Each row is a point on a tangle of strands that fork, close into loops and nearly touch. The rows are in no order.
Points whose rows are less than 6.22 apart are linked; no others are.
Z636: [-0.26 -0.49  1.29 -1.05 -1.56 -3.26  0.92  1.26  0.01  2.04 -0.32  0.90
  0.45  2.91 -3.23 -1.32 -0.64  1.15  1.37 -0.99  0.41  2.46  0.26 -1.45
  1.91]
Z63: [ 0.19 -0.64 -0.82 -1.44 -1.41  0.73  0.15 -1.17  1.18 -0.12 -1.15 -0.10
  0.18 -2.41 -2.27  0.87  1.14 -0.06  0.87 -0.35 -2.12 -1.61  3.11  2.01
  0.87]
Z867: [-0.25  0.34  1.25  1.65  1.68  2.12  0.52 -3.07  1.65 -0.69 -1.42  0.44
  0.16 -2.09 -0.84  0.11 -0.03 -1.26  1.07  0.35  0.06 -1.67  0.61 -0.76
  0.63]
Z776: [-0.17  0.28 -0.17  0.70  1.63  2.44  0.89 -2.90 -0.33 -1.83 -1.45  0.71
 -0.09 -3.32  0.67 -0.88  0.08 -1.90 -0.21 -0.09 -0.39 -1.16  0.98  0.96
  0.13]
Z779: [-3.23  0.83 -2.23 -0.89 -1.57 -2.67 -2.04 -0.95 -3.88  5.02 -0.20 -3.03
  1.04  1.23 -1.83 -2.36 -1.92 -0.14  1.08 -3.92  1.06 -0.03  1.19  3.16
  1.98]
Z653: [-0.67 -0.27 -0.65  0.25  0.62  1.09  1.42  2.65 -4.80 -0.78  0.13  1.75
  1.76  1.40  3.32 -1.66  0.78 -0.60 -4.42  1.92  1.96  5.32 -2.06 -2.07
  0.28]
Z621: [-2.61  0.69 -1.21  3.44 -1.02 -0.20 -1.02 -0.93 -3.80  0.31  2.70  2.18
  1.61  2.86  3.48 -3.12 -2.68  0.84  0.27  0.46  1.68  2.98 -0.57 -2.92
 -0.63]
Z521: [ 4.33 -0.52 -0.90 -3.48  3.15 -1.11  1.72  0.73 -3.96 -4.76  2.92 -3.05
 -2.01 -5.47 -0.24  0.26  0.25  0.16 -0.28 -0.10  1.89 -2.84 -1.71  2.08
 -1.74]
Z587: [-1.44  1.91  0.51  4.51  0.96  0.15 -1.28 -0.86 -1.48 -1.03  2.37  2.24
  0.45  2.19  3.85 -2.54 -2.56  0.03  0.12  0.42  2.19  2.34 -2.43 -3.97
 -1.50]
Z603: [ 2.21  0.73 -1.77 -3.75  1.80 -4.20  0.41  1.35 -5.41 -0.64  3.65 -4.72
 -1.80 -2.53 -1.80 -0.77 -1.01  1.15  0.92 -2.78  2.27 -3.45 -1.78  3.52
 -0.63]
Z666: [ 2.74  1.77  3.48  1.03  2.37  0.25 -1.00 -0.43  6.07  0.48 -1.52 -1.52
 -1.55  1.94 -4.69  3.44 -0.71 -0.83  2.09 -0.74 -0.09 -2.72 -0.33 -3.59
 -0.19]
Z875: [-1.36  4.05  2.43 -0.54  0.15 -1.33 -3.28  1.00 -1.71  3.61  0.18 -5.02
 -1.69 -0.84  0.47 -2.12 -0.64 -0.25 -0.16 -6.05  2.84  0.05 -2.68  1.65
 -0.23]
Z925: [-2.24 -0.25 -0.77  1.65 -2.78 -2.93  0.24  0.52 -1.67  0.88  1.11  2.88
  0.32  4.46  1.13 -1.41 -2.37  1.57  0.97  0.20 -0.60  3.21  0.33 -2.13
  1.20]
Z918: [ 0.19 -0.07 -3.78 -3.40  0.11 -1.94 -0.53  0.74 -5.00  1.05  2.00 -2.30
 -1.15 -1.51 -0.76 -2.20 -2.23 -0.53  0.22 -3.27  0.23 -2.13  1.17  4.41
 -0.06]
Z553: [ 0.82  0.71  1.93 -1.58  1.86 -1.60 -0.08  1.83 -2.62  0.75  0.39 -1.15
 -1.52 -2.00 -1.47 -2.26  3.04  2.01 -3.44 -3.95  3.47  2.79 -2.16  0.97
 -0.48]
Z853: [ 0.86  0.16  0.08 -0.54  0.12  3.94  2.08  0.52 -0.57 -3.41 -2.13  1.83
  1.95 -1.49  1.96  0.84  3.40 -1.37 -2.18  3.54 -0.16  2.32 -0.07 -1.81
 -0.43]
Z251: [-0.01 -2.67 -2.32 -2.42 -0.24  0.22 -1.04  3.66 -1.63  0.99 -0.19  0.05
 -0.84 -0.98  1.50 -0.35  1.06 -1.19 -5.46  0.93  0.57  2.49  0.76  4.11
  0.31]
Z333: [ 3.21 -0.71  1.16 -3.64 -1.80  0.72  0.76  1.56  2.45 -2.53 -1.43  0.77
  0.36 -3.03 -1.78  3.17  6.45  2.15 -1.47  1.35 -1.28  0.55  1.27  0.82
 -1.81]
Z83: [ 0.49  1.83  1.81  0.87  3.32  2.07 -1.61 -3.68  4.69  0.76 -0.99 -2.10
 -1.24 -0.10 -3.79  3.34 -2.06 -1.58  2.18 -2.14 -1.50 -5.15  0.32  1.03
  0.13]
Z668: [-1.60  1.38 -1.86  0.83  1.35 -0.50 -0.63 -2.32 -3.10  1.42 -0.19 -1.39
 -0.02 -1.64  1.20 -3.34 -2.70 -2.19  0.39 -3.20  0.82 -1.72  0.06  2.59
  0.51]
Z633: [ 3.00  0.71 -0.64 -2.44  2.93 -0.06  1.15  0.05 -2.36 -4.50  1.79 -1.43
 -2.85 -4.63  0.06 -1.15  0.51 -0.59 -0.87 -1.68  1.04 -1.73 -1.20  2.44
 -2.28]
Z968: [-1.50 -1.57 -0.55  0.46 -2.99 -2.71  0.73  2.17  0.13  0.77  0.20  2.42
  0.19  3.92  1.22 -0.78 -1.12  0.84  0.30  1.95 -1.80  3.40  0.56 -1.19
  1.24]
Z536: [-0.24 -2.42 -0.23  0.26 -2.32  2.98  1.64 -2.59  3.53  0.91 -2.02  1.96
  3.39  0.41  1.61  3.94  1.65  0.29  3.63  1.76 -3.47 -4.33  2.01 -2.38
 -0.40]
Z971: [-1.93  1.97  0.69  2.36 -0.41 -3.34 -1.45 -1.80  0.55  2.98  0.50 -0.97
  1.36  4.86 -2.12 -0.67 -3.96  0.05  3.17 -1.49  2.39 -0.36 -0.85 -2.09
  1.08]
Z50: [-0.26  2.05  1.62  4.38  2.28  2.64 -0.09 -0.72  1.15 -3.79  1.18  3.39
 -0.68  1.26  3.86 -0.14 -0.89 -1.12  0.09  2.45  0.92  1.87 -2.79 -4.84
 -2.17]
Z10: [-2.85 -0.57 -2.36  2.31 -1.80 -0.51 -1.17  0.21 -5.32  1.73  2.31  1.23
  2.27  2.62  4.08 -2.91 -2.42  0.91 -1.11  0.89  1.31  3.55  0.06 -1.89
  0.08]
Z522: [-0.84  1.54  0.81  1.66  3.40  2.41 -1.38 -4.83  3.77  1.29 -1.02 -1.91
 -0.52  0.15 -1.94  2.39 -3.68 -1.95  2.50 -1.60 -1.81 -5.59  0.31  1.15
  1.07]
Z41: [ 0.34 -1.24  0.95  1.12 -0.92  3.46  2.22 -3.02  2.66 -0.93 -1.77  2.67
  1.84  0.93  1.32  3.25  1.59  0.11  3.47  1.94 -1.62 -3.17  0.88 -3.72
 -0.75]
Z782: [ 1.55  2.01  0.88  4.51  2.49  1.80 -1.74 -1.14  4.52 -0.47 -0.08  0.66
 -2.43  4.47  0.96  4.18 -4.25  0.12  1.85  0.05 -2.10 -2.55 -0.49 -6.27
 -0.71]
Z109: [ 1.65  2.08  1.92  3.93  1.56 -0.07 -0.50 -0.63  5.48 -0.87 -1.30  1.00
 -3.22  4.60 -0.41  3.78 -2.75 -0.17  1.84 -0.11 -0.97 -2.03 -1.12 -5.59
 -0.74]
Z523: [ 0.85 -0.96  2.29 -2.72 -2.50 -3.97  1.73  2.82  1.89  1.09 -0.64  1.74
 -1.20  3.52 -4.83 -0.01  0.78  2.14  1.32 -1.34 -0.73  3.21  0.46 -0.97
  1.37]
Z648: [-0.38  0.65  0.04  1.15  0.79  1.57  2.00  1.60 -3.40 -3.07  0.13  2.67
  1.30  1.16  3.08 -1.48  1.01 -0.74 -3.29  2.67  1.37  5.01 -2.50 -3.03
 -0.34]
Z551: [-0.20  1.32 -2.36 -0.92  2.11 -0.10 -0.06 -2.32 -2.97  0.61  1.29 -1.99
 -0.51 -1.81  0.11 -3.21 -3.83 -2.45  2.19 -3.02  0.02 -3.47  0.42  3.50
 -0.61]
Z363: [-2.30 -0.38 -0.76  4.15  0.36  2.51  0.06 -3.53  0.01 -0.27  1.32  1.85
  1.90  0.79  1.55  0.18 -2.49 -0.13  2.26  2.12 -0.41 -1.69  1.58 -2.60
  0.87]
Z270: [-1.06 -2.38 -0.90  0.32 -2.45  2.39  0.78 -1.80  2.97  1.44 -1.69  0.51
  2.87 -0.54  1.33  2.48  0.84 -0.33  2.88  2.28 -3.72 -3.41  3.13  0.12
  0.57]
Z793: [-0.15 -2.45 -2.23 -1.27 -1.23  0.92 -0.65  1.95  0.20  0.51 -1.06 -0.15
  0.28 -1.28  1.33 -0.37  1.17 -1.27 -3.22  2.46 -0.88  1.32  2.04  3.18
  0.77]
Z170: [-2.69 -2.02 -2.99  2.84 -2.42  1.04 -0.77 -0.08 -0.50  0.91  2.04  1.28
  2.74  1.66  3.47 -0.48 -2.23 -0.04  0.81  4.10 -2.37  0.59  2.85 -0.85
  0.95]
Z268: [-1.55 -0.75 -1.07  2.42 -0.59  5.29  1.45 -2.65  0.03 -2.29  0.04  2.77
  3.01 -0.16  4.16  2.08  0.38 -0.35  1.41  4.10 -1.99 -1.12  1.39 -2.85
 -0.85]
Z840: [ 0.72  1.75  3.40 -0.66  1.71 -2.07 -1.12  1.50 -0.21  1.60  0.53 -1.86
 -0.87 -1.14 -2.47 -2.27  1.65  1.25 -1.41 -4.13  3.28  2.25 -2.82 -0.29
 -0.14]
Z616: [ 3.06  0.16  4.12 -2.76 -1.01 -1.77  2.00  1.52  3.27 -2.07 -0.54  1.46
 -1.91  0.88 -5.72  0.94  3.81  2.28  1.11 -0.79  1.06  1.84 -0.69 -2.36
 -0.34]
Z393: [-2.20  0.20 -1.81  1.57  0.32 -0.48 -0.75 -1.99 -3.22  1.74 -0.35 -0.55
  1.29 -1.08  1.14 -2.60 -1.74 -1.27 -0.52 -1.36  0.75 -0.02  0.99  0.94
  1.78]
Z556: [-3.04 -0.52 -1.79 -0.81 -2.06 -2.38 -1.71  0.75 -4.87  5.63 -0.53 -2.56
  1.02  1.12 -0.25 -2.68 -1.26  0.86 -0.80 -3.05  1.69  1.53  0.63  1.96
  1.88]
Z904: [ 0.92 -1.64  0.95 -1.84 -3.60 -0.55  2.16  2.44  3.21 -0.97 -1.85  2.28
  0.29  2.09  0.63  1.22  3.01  0.25  1.16  2.69 -2.22  1.59  0.84 -1.78
 -0.59]
Z495: [ 0.08 -1.93 -2.14 -0.97 -1.38  2.17  0.03  0.65  0.88 -0.42 -1.77  0.08
  0.98 -1.95  2.51  0.55  1.39 -1.60 -2.06  3.01 -2.00 -0.10  2.56  2.93
  0.18]
Z317: [ 1.95  1.04  2.25 -1.56  0.51 -2.35  0.14 -0.63  1.78 -2.49  0.27 -1.24
 -2.22 -3.15 -5.92  1.88  3.16  2.40 -0.02 -2.07  0.64 -0.79 -0.78  1.68
 -0.08]
Z11: [-1.37 -0.18 -0.68  0.28  0.31 -0.82 -0.39 -0.21 -3.42  1.87 -0.36 -0.44
  1.10 -0.55  0.58 -2.82  0.07 -0.45 -1.90 -1.48  1.95  1.97  0.06  0.05
  1.48]
Z219: [ 0.44 -1.35 -1.36 -0.07 -2.45  2.91  1.77  2.29  1.89 -1.76 -1.55  1.77
  3.03  1.14  4.41  1.59  2.76 -0.99 -1.13  5.73 -1.79  1.29  0.06 -0.76
 -1.49]
Z786: [-1.50  2.85  2.19  1.11  0.48 -1.55 -2.84  0.09 -1.02  3.70 -0.11 -3.48
  0.28  0.05  0.09 -2.37 -1.28 -0.48  0.09 -4.07  3.19  0.66 -2.52 -0.22
  0.41]
Z410: [-1.01  0.92 -0.36  1.72 -0.93  1.59  2.25  0.90 -1.49 -4.12  0.30  4.07
  0.49  2.39  3.16 -0.31  0.75 -0.26 -1.34  3.21 -0.40  3.99 -1.33 -3.39
 -0.87]
Z21: [ 1.08  0.55  1.63  0.74  1.54  5.47  2.22 -2.86  1.71 -3.00 -2.64  2.55
  1.93 -1.97  2.50  2.20  3.56 -0.95  0.56  2.80 -0.58 -1.17 -0.67 -2.74
 -1.54]
Z178: [-1.75  0.49  0.20  1.32 -2.01 -3.60  0.00 -0.60 -0.88  2.17  0.54  1.07
  0.92  4.55 -1.40 -1.55 -2.84  1.04  2.23 -1.04  1.04  1.64 -0.25 -2.01
  1.73]
Z476: [ 0.13  3.68  1.94 -1.31  1.18 -1.84 -2.12  1.90 -2.65  1.72  1.07 -3.91
 -2.98 -2.37  1.04 -2.69  0.52  0.72 -1.45 -5.96  2.71 -0.05 -3.20  2.55
 -1.10]
Z238: [ 1.52 -1.36  0.30 -1.84 -2.72  1.37  2.06  2.76  2.82 -1.49 -2.04  2.08
  1.57  1.30  2.13  1.55  4.11 -0.34 -0.41  4.16 -1.86  1.92  0.14 -1.22
 -1.41]
Z326: [-2.06 -2.41 -2.68  1.75 -1.79  0.63 -0.43  1.64 -1.06  0.72  0.86  0.98
  2.29  1.56  3.85 -0.81 -0.99 -0.83 -1.70  4.64 -1.24  2.29  1.35 -0.06
  0.75]
Z504: [-1.65 -1.23 -3.91  0.47  0.08  2.41  0.36 -2.08 -2.77 -0.51 -0.78  0.40
  0.93 -2.25  4.08 -0.83 -3.01 -2.77 -0.66  1.22 -2.48 -1.47  2.95  2.76
  1.03]
Z580: [ 1.38  0.50 -0.75 -1.46  1.74  1.12  1.01 -1.17 -1.35 -3.06 -0.23 -0.07
 -1.58 -3.97 -0.20 -1.27  0.67 -1.21 -1.19 -1.36  0.02 -0.73  0.56  2.39
 -1.06]
Z753: [ 3.54  0.45  1.96 -2.94 -0.47  0.40  1.32 -0.29  1.61 -4.48 -1.48  0.83
 -0.81 -4.44 -2.66  3.45  6.46  2.63 -1.04  0.23 -0.28 -0.40  0.19  0.67
 -2.13]
Z947: [-1.42 -2.35 -2.83  1.12 -1.12  1.55 -0.37  3.19 -2.01  0.38  0.61  0.93
  2.19  1.72  4.36 -0.51 -0.51 -1.48 -4.32  5.10  0.13  3.61 -0.29  0.68
  0.61]
Z574: [-0.24  1.29  0.97  2.31  0.17  2.41  2.26 -0.59  0.21 -4.43 -0.25  4.08
  0.09  1.75  2.85  0.49  1.12 -0.57  0.16  3.22  0.15  2.33 -1.77 -4.27
 -1.39]
Z53: [-0.63 -4.24 -1.24 -0.79 -1.92 -1.83  1.47  4.03  1.68  2.47 -0.28  1.08
 -0.32  4.84  1.32 -1.63  0.67  0.72 -2.39  4.64  0.61  3.67 -0.37  2.55
  0.07]
Z291: [ 1.25  2.15  0.71 -2.25  1.63 -4.94 -0.32  0.37 -1.33 -1.31  1.87 -3.20
 -3.10 -2.46 -4.08  0.25  0.81  1.93 -0.05 -4.57  1.38 -1.58 -2.86  3.65
 -0.55]
Z231: [-0.66 -1.42 -2.91 -0.37 -0.47  3.67  0.69 -1.15 -0.81 -1.43 -1.83  0.64
  1.13 -2.61  4.28  0.55 -0.44 -2.54 -1.36  2.57 -2.72 -0.94  2.89  2.68
  0.04]
Z978: [-0.65 -1.08  0.04  2.65  0.22  5.74  1.57 -4.48  1.77 -1.63 -0.36  3.18
  2.38  0.71  3.66  3.09  0.89  0.40  2.72  2.85 -1.69 -3.37  0.28 -4.00
 -1.09]
Z962: [-2.58 -1.74 -1.59  2.28 -1.85  2.46  0.39 -3.40  1.60  1.65 -0.37  0.49
  2.88  0.45  0.61  2.21 -1.93 -0.12  3.50  1.94 -3.27 -3.71  3.40 -0.52
  2.06]
Z156: [ 1.12 -0.21 -3.19 -4.11  0.29 -3.49 -0.29  1.67 -5.23  0.18  2.67 -2.94
 -2.14 -1.64 -1.66 -0.96 -1.43  1.02 -0.07 -3.22  0.75 -2.24  0.13  4.22
 -0.18]
Z575: [-0.38  1.79  1.88  3.96  2.45  1.00 -0.86 -0.36  0.13 -1.74  1.16  1.70
  0.26  0.43  3.37 -1.29 -1.46 -1.23 -0.38  1.29  1.69  1.90 -2.88 -4.50
 -1.13]
Z932: [ 0.16  0.14  0.77  0.00  0.15  1.69  0.67 -3.00  2.18 -0.20 -1.43  0.03
  0.24 -1.67 -3.18  1.28  0.60 -0.34  2.12 -0.59 -1.03 -2.76  1.99  0.59
  0.75]
Z713: [ 3.34  1.02  2.90 -1.92  0.64 -1.33  0.90 -0.80  2.03 -4.75 -0.62 -0.49
 -2.82 -4.77 -4.28  3.03  4.88  2.89 -0.52 -0.99  0.48 -1.09 -1.44  1.26
 -1.39]
Z512: [-0.52 -1.40 -1.33  1.02 -1.92  4.02  1.50 -0.07  1.33 -1.39 -1.14  2.05
  3.75  0.20  4.80  2.46  2.02 -0.78  0.37  5.00 -2.87 -0.40  1.18 -1.50
 -1.22]
Z104: [-0.22 -0.99  0.41  1.09 -2.58  1.53  2.39 -1.06  2.21 -1.78 -1.16  3.49
  0.97  2.18  1.61  2.53  1.12  0.13  3.02  2.44 -1.87 -0.95  1.20 -3.84
 -0.73]
Z261: [ 2.55 -0.54  3.44 -3.21 -0.84 -1.60  2.37  2.51  1.37 -1.69 -0.43  1.94
 -1.53  0.90 -4.02 -0.13  3.55  2.27 -0.52 -0.44  0.72  3.96 -0.70 -2.09
 -0.17]
Z44: [ 0.06 -0.54  1.27 -0.03 -2.50 -0.47  2.39  0.44  1.77 -1.65 -1.23  3.16
 -0.17  2.54  0.09  1.04  1.27  0.10  1.65  1.94 -1.25  1.54  0.68 -3.18
  0.43]
Z4: [ 0.97  5.20  3.48 -1.25  1.52 -0.68 -3.40  2.94 -2.25  0.89  0.48 -3.53
 -2.73 -3.93  1.91 -1.04  0.51 -0.51 -1.97 -6.72  1.71  0.59 -3.38 -0.17
 -1.03]
Z738: [-1.53 -1.31 -2.34  0.84 -0.44  1.50 -0.09  3.09 -4.55  0.42  0.79  1.29
  2.27  1.64  4.40 -1.06 -0.56 -0.98 -4.86  3.13  0.94  4.67 -0.99 -0.80
  0.65]
Z451: [ 1.81  4.99  3.65 -1.60  2.13 -2.71 -3.37  2.85 -0.73 -0.33  1.36 -3.37
 -3.07 -4.03 -1.02  0.99  0.54  0.44 -1.46 -6.78  0.91 -0.32 -3.62  0.51
 -1.16]
Z456: [-2.34  0.24 -2.00  0.74  0.50  0.97  0.29 -4.20 -0.41  1.33 -0.63 -0.70
  0.95 -0.80 -1.19 -0.23 -3.65 -1.78  2.68 -1.39 -2.23 -3.84  2.74  2.94
  1.86]
Z611: [-1.71  0.32 -3.50 -2.23 -0.94 -2.41 -1.43 -0.10 -3.84  3.10  0.36 -2.12
 -0.15 -0.32 -1.33 -2.23 -2.34 -0.60  0.33 -3.55 -0.59 -1.18  1.85  4.51
  1.12]
Z710: [ 1.29  1.70  3.90  0.24  1.86 -1.84 -1.08  1.26  1.53  0.79 -0.12 -0.64
 -0.59 -0.17 -2.03 -1.80  0.37 -0.11 -0.54 -2.39  2.74  1.98 -2.86 -2.69
 -0.10]
Z22: [ 0.40 -0.05  1.22  1.47  2.02  6.45  1.88 -4.72  1.94 -2.28 -2.30  2.73
  2.11 -1.68  3.75  2.86  2.74 -0.63  1.12  2.53 -1.25 -3.13 -0.84 -2.57
 -1.33]
Z394: [ 1.78  1.40  2.78  2.34  1.58 -0.40 -0.16 -0.84  5.09  0.03 -1.21 -0.08
 -1.72  3.33 -2.66  2.39 -1.76 -0.79  2.52  0.07  0.33 -2.21 -0.83 -4.32
 -0.09]
Z275: [ 1.32  0.98  1.77  0.33  1.68  4.47  2.10 -1.35  0.55 -3.87 -2.30  1.88
  1.23 -2.39  1.71  0.68  3.72 -1.58 -1.27  3.07  0.60  1.22 -1.06 -2.29
 -1.28]
Z531: [ 1.84  1.26  2.67  1.14  2.73  2.41 -1.06 -2.76  5.75  0.59 -1.63 -1.61
 -1.00  0.18 -4.00  3.86 -0.36 -0.75  2.30 -0.92 -0.71 -4.42  0.18 -1.37
 -0.13]
Z809: [ 1.87  3.50  3.07 -0.60  2.74 -2.41 -2.68  0.97  1.83 -1.20  1.09 -2.70
 -2.71 -3.54 -3.56  1.66  0.27 -0.04 -0.53 -4.79  0.43 -1.16 -2.63  0.99
 -1.02]
Z285: [-1.56  0.86 -0.36  1.64  2.20  2.19 -0.22 -5.15  1.58  0.72 -0.83 -0.88
 -0.05 -0.78 -1.47  0.53 -3.50 -1.91  2.82 -1.36 -1.48 -4.65  0.88  2.04
  1.28]
Z911: [ 0.03 -0.80 -2.26 -2.26 -1.66 -1.31 -0.57  0.07  0.46  0.37  0.15 -1.36
 -0.63 -1.87 -3.23  0.56 -0.19  0.33  0.77 -1.03 -2.55 -1.71  3.04  4.45
  0.96]
Z36: [ 2.21  1.70  4.56 -0.22  1.33 -2.49 -0.04  1.37  3.45 -0.19 -0.62  0.38
 -1.81  1.80 -4.04 -0.48  0.29  0.32  0.70 -1.82  2.06  1.56 -2.42 -3.19
 -0.18]
Z66: [-0.56 -3.53 -3.54 -2.43 -0.67 -1.26 -1.89  3.28 -1.00  2.50  0.57 -0.64
 -1.98 -0.35  0.68 -1.07 -0.43 -0.68 -4.30  0.48  0.81  0.49  1.10  6.62
  0.20]
Z422: [ 3.24  0.70 -0.82 -2.91  3.40 -2.90  0.59  1.13 -4.33 -2.16  3.82 -4.74
 -1.71 -4.44 -0.93 -0.76 -0.68  0.45  0.71 -1.69  2.25 -3.88 -2.47  2.47
 -1.28]
Z146: [-1.21  2.43  2.38  1.30  0.10 -2.78 -2.46 -0.10  0.18  3.77 -0.05 -2.71
  0.80  2.89 -1.36 -1.58 -2.60 -0.17  1.66 -2.92  3.35  0.81 -2.63 -1.96
  0.50]
Z792: [-1.14  0.58  0.22  5.35  1.86  2.47 -0.98 -3.16  2.12 -0.27  1.78  1.72
  0.42  2.20  1.67  0.71 -3.71  0.05  2.49  1.49  0.15 -2.18 -0.05 -3.95
 -0.17]
Z5: [-3.18 -1.34 -2.59  3.65 -1.24  2.09 -0.62 -2.32 -1.35  0.63  1.96  1.53
  3.09  0.63  2.67 -0.13 -2.92 -0.07  1.54  2.83 -2.01 -0.68  3.09 -1.51
  1.27]
Z846: [ 1.12  3.19  0.74 -2.14  1.63 -3.74 -1.24  1.28 -2.66 -0.05  2.25 -3.88
 -3.15 -2.38 -1.37 -1.34  0.18  1.27 -0.25 -5.43  2.10 -1.48 -3.22  3.47
 -1.38]
Z401: [ 1.49 -4.04 -0.13 -2.89 -2.51 -1.46  0.38  3.78  3.97  1.82 -0.14 -0.63
 -0.66  1.54 -2.26 -0.02  3.81  2.43 -1.55  3.05  0.04  1.76  1.11  3.37
 -0.49]
Z252: [ 0.94 -0.79  1.68 -2.31  1.11 -1.24  0.87  2.73 -2.48  0.48  0.24  0.06
 -0.73 -1.01 -2.12 -1.53  3.07  2.10 -3.59 -1.92  2.41  4.31 -1.10 -0.06
  0.12]
Z120: [-1.40 -3.25 -1.21  0.12 -2.46 -2.98  0.41  3.47  0.38  2.57  0.38  1.26
  0.13  4.57  1.81 -1.51 -1.09  0.96 -1.14  3.26 -1.07  3.74  0.23  0.71
  0.87]
Z391: [-1.33 -1.06 -0.10 -0.92 -1.00 -2.18 -0.27  1.56 -3.72  3.87 -0.27 -0.82
  1.07  1.27 -0.51 -2.50 -0.17  1.24 -1.32 -1.82  1.81  3.21 -0.10 -0.13
  1.58]
Z669: [ 3.52  1.32  4.70 -0.84  0.10 -1.64  1.29  0.72  5.46 -1.85 -1.60  1.31
 -3.09  2.27 -5.26  1.38  2.07  0.82  1.65 -1.15  1.35  0.17 -1.39 -3.48
 -0.87]
Z245: [ 0.33 -4.53 -0.68 -2.17 -1.51 -0.97  0.52  4.23  2.07  2.66 -0.10  0.09
 -0.41  2.47 -0.51 -0.99  2.17  1.00 -3.09  3.81  1.10  3.04  0.32  3.28
  0.07]
Z118: [-2.11 -0.95 -3.14  1.02 -0.23  0.65 -0.49 -1.30 -3.01  0.80 -0.49  0.07
  1.34 -1.58  2.45 -1.56 -1.90 -2.06 -1.38  0.47 -1.13  0.06  2.38  1.73
  1.75]
Z121: [ 0.35  0.59  0.36  5.18  2.32  3.56 -1.23 -2.92  4.36 -0.41  1.06  1.17
 -1.17  3.86  1.76  2.98 -3.98  0.36  2.55  1.18 -1.17 -3.57 -0.35 -5.02
 -0.83]
Z724: [-1.11 -3.23 -3.66 -1.59 -1.41 -1.84 -2.06  2.13 -0.02  3.51  0.07 -1.40
 -0.76 -0.07 -0.29 -1.60 -0.98 -0.54 -2.38  0.62 -0.52 -0.23  2.19  5.96
  1.27]
Z884: [ 1.57 -0.50  2.86 -2.21  0.61 -1.84  1.67  2.24 -0.31 -0.35 -0.13  1.11
 -0.77  0.44 -3.29 -1.42  2.60  1.79 -1.39 -1.28  1.96  4.16 -1.19 -1.63
  0.28]
Z811: [ 2.22 -1.84 -0.03 -3.43 -2.22 -0.96 -0.14  2.42  2.09 -1.34 -0.65 -0.62
 -1.07 -2.45 -2.36  2.49  4.61  2.49 -2.03  1.08 -1.19  0.82  1.45  2.92
 -0.47]
Z235: [ 1.62 -3.05  0.01 -3.23 -2.80 -2.01 -0.35  3.31  3.73  0.99 -0.08 -1.38
 -0.66 -0.49 -3.28  1.47  4.11  2.91 -1.20  1.83 -0.99  0.69  1.46  3.51
 -0.23]
Z686: [ 0.41  0.85 -3.46 -2.46  1.46 -0.93 -0.27 -1.16 -4.30  0.86  2.62 -3.00
 -0.01 -1.54 -1.07 -2.91 -3.76 -1.52  2.57 -2.98  0.15 -3.88  1.01  3.98
 -0.68]
Z355: [ 1.86  2.35  2.98 -0.65  2.12 -2.33 -1.37 -0.35  2.77 -1.84  0.66 -2.18
 -2.53 -2.99 -5.59  1.66  1.66  1.21  0.02 -3.11  0.90 -1.43 -1.91  1.50
 -0.71]
Z727: [-3.07 -1.86 -2.99  1.59 -2.27 -1.80 -1.86  0.96 -4.31  3.84  1.44 -0.05
  2.35  2.34  3.21 -2.34 -2.70  0.72 -1.06  1.26  0.24  2.74  1.00 -0.43
  1.49]
Z440: [-0.99 -1.96 -3.35 -1.83 -1.95 -1.88 -1.72  1.15  0.69  2.72  0.16 -1.99
 -0.41 -0.63 -1.91 -0.84 -1.07 -0.26 -0.23 -0.16 -2.24 -1.06  3.13  5.61
  1.41]
Z494: [-3.02 -0.56 -2.19  2.09 -0.59  0.93 -0.23 -3.66 -0.28  1.86 -0.32 -0.24
  2.15 -0.21 -0.32  0.33 -3.28 -1.03  2.51  0.39 -2.38 -2.81  3.33  1.38
  2.79]

How many points has the smallest loop of links through each point below? Write - if it is on no loop.
Z925 -> 22
Z551 -> 10
Z904 -> 9
Z36 -> 9
Z962 -> -

A fork is a point with three links, a tip a point with one. Leave the first point through the second and follow the links. Name the first fork or tip that comes.
Z456 / Z494 -> Z41
Z50 / Z575 -> Z727
Z393 / Z11 -> Z918
Z120 / Z53 -> Z476
Z245 / Z53 -> Z178
Z251 / Z793 -> Z393
Z904 / Z238 -> Z978

Name the points in between on the shortest way along the links from the first point to the second, in order.
Z21 / Z494 -> Z22, Z978, Z41, Z536, Z270, Z962
Z947 / Z574 -> Z738, Z653, Z648, Z410
Z776 / Z156 -> Z580, Z633, Z521, Z422, Z603
Z911 / Z11 -> Z440, Z724, Z66, Z251, Z793, Z495, Z231, Z504, Z118, Z393
